Each row is a point on a landscape with many peaks, with its height.
From any point a climber steps to the highest of the 5 points nearest to it. It stops when none of these is higher. Distance is the straight distance between rows; heights are no part of it.
Z_467: 13  9  -4  22  6  -25  10  20  -15  -3  4  3  height 482
Z_490: -7  4  9  2  -14  26  -32  8  14  27  16  7  height 388
Z_452: -11  9  12  -10  -9  14  -6  15  7  24  5  -7  height 89
Z_784: -11  8  -4  -11  0  -8  -2  1  9  20  -7  1  height 208
Z_252: 3  4  -8  -10  -5  -13  -5  -3  6  22  -3  13  height 303
Z_29: 2  -9  16  13  -5  -9  12  -5  -16  -33  -10  4  height 234
Z_397: -24  -4  2  -4  11  10  5  -8  14  -2  -17  -2  height 196
Z_799: -3  4  13  -6  -19  25  -25  5  18  28  15  3  height 514
Z_365: -4  1  -9  -9  9  -3  2  -11  10  9  -8  0  height 331
Z_793: 16  -11  25  11  6  -18  15  -11  -8  -32  -22  7  height 334
Z_889: 3  -9  19  2  -9  -9  14  -10  -15  -34  -10  -1  height 213
Z_545: -1  4  -11  -10  8  -7  -1  -10  10  14  -3  2  height 347
Z_535: -7  -13  -6  -10  14  10  -1  -22  3  -5  -14  -1  height 154
Z_518: -23  0  10  -13  -5  33  3  -4  16  -7  9  -20  height 418
Z_184: -1  -3  5  19  1  -13  8  0  -12  -28  -5  2  height 352
Z_767: 20  -1  -14  -4  -6  -10  -7  -2  0  16  8  13  height 392
Z_232: -24  6  8  -8  -2  19  7  3  15  4  3  -17  height 123
Z_270: -15  -12  1  -7  13  12  2  -19  9  -6  -20  0  height 175
Z_994: 8  2  -8  10  0  -5  8  7  -12  -18  13  -5  height 288
Z_662: 22  -2  -13  2  -8  -9  -8  1  -5  16  13  14  height 507
Z_945: -2  5  -8  -8  -10  -14  -11  1  4  27  -3  19  height 241
Z_779: -6  3  10  -5  -16  22  -25  10  9  29  11  4  height 346
Z_46: -15  10  1  -7  -11  -5  -12  14  1  28  -4  10  height 101
Z_989: -10  8  10  -17  -7  27  2  3  17  13  12  -19  height 139
Z_37: 16  6  -7  14  1  -15  7  13  -12  -6  12  -3  height 310
Z_781: -32  -2  13  -7  1  25  9  -3  14  -5  -8  -14  height 143
Z_882: 2  -15  1  -8  0  12  2  -17  -15  -22  -5  -1  height 434
Z_895: -23  6  5  -9  4  13  6  3  15  8  -5  -14  height 161
Z_484: -10  4  7  -18  -7  33  -1  -6  20  9  15  -20  height 67
Z_923: 4  -15  6  -12  -3  10  4  -16  -21  -25  -9  -2  height 308
Z_879: 10  6  -8  24  17  -35  5  12  -10  -7  -9  7  height 338
Z_878: 15  -1  -16  -5  6  1  0  -9  0  0  7  2  height 351
Z_222: 17  -3  -17  -2  2  -5  1  -8  1  4  8  3  height 353
Z_290: 4  -2  -16  -8  11  -2  0  -11  9  5  -2  0  height 486
Z_285: 2  -13  7  -3  -7  5  5  -11  -18  -30  1  -2  height 535
Z_176: -15  2  -6  -7  12  -1  2  -6  14  8  -12  -5  height 237
Z_536: 1  -16  -11  -7  3  11  -1  -15  -10  -18  -2  -2  height 257
Z_802: 9  7  -5  25  10  -28  8  13  -11  -14  -3  2  height 442
Z_269: 5  3  -5  22  7  -14  10  9  -9  -20  4  -2  height 658
Z_931: 3  -6  -3  10  -3  0  6  -1  -15  -28  5  -1  height 45
Z_532: -17  11  7  -11  -4  8  2  10  13  18  1  -11  height 105
Z_451: 12  1  -16  -11  5  -8  0  -10  6  11  0  4  height 387
Z_143: 25  3  -7  11  -8  -10  -1  16  -14  6  17  6  height 133
Z_804: 20  -1  -15  -3  -1  -7  -1  -3  -3  10  10  7  height 365
Z_358: 6  -5  4  26  14  -21  2  1  -10  -27  -18  7  height 559
Z_42: 16  -12  19  16  13  -18  8  -7  -12  -29  -25  11  height 393
Z_819: -3  6  12  -16  -14  27  -6  -1  21  21  16  -12  height 230
Z_464: 17  8  -2  19  -2  -21  5  23  -16  2  11  3  height 248
Z_851: -14  8  9  -11  -12  3  -7  17  4  25  0  -1  height 57
Z_471: -11  6  8  -3  -15  16  -27  19  3  30  7  6  height 231
Z_332: 8  -4  -13  4  3  2  4  -2  -12  -19  11  -4  height 64
Z_196: 9  5  -8  26  21  -29  6  8  -10  -17  -11  7  height 438

For each start below, name the point where the climber stops.
Z_793 | Z_269
Z_46 | Z_662
Z_42 | Z_269
Z_945 | Z_662

Call two points neighbours if one is among the 5 nearest of the other. Go from one point of each pair to the other, from neighbour to neighbour, staying as high as possible. Name the lowest point that can't be avoided.
Z_799 / Z_269 | Z_989
Z_518 / Z_269 | Z_895
Z_285 / Z_269 | Z_29
Z_269 / Z_290 | Z_270
Z_662 / Z_290 | Z_451
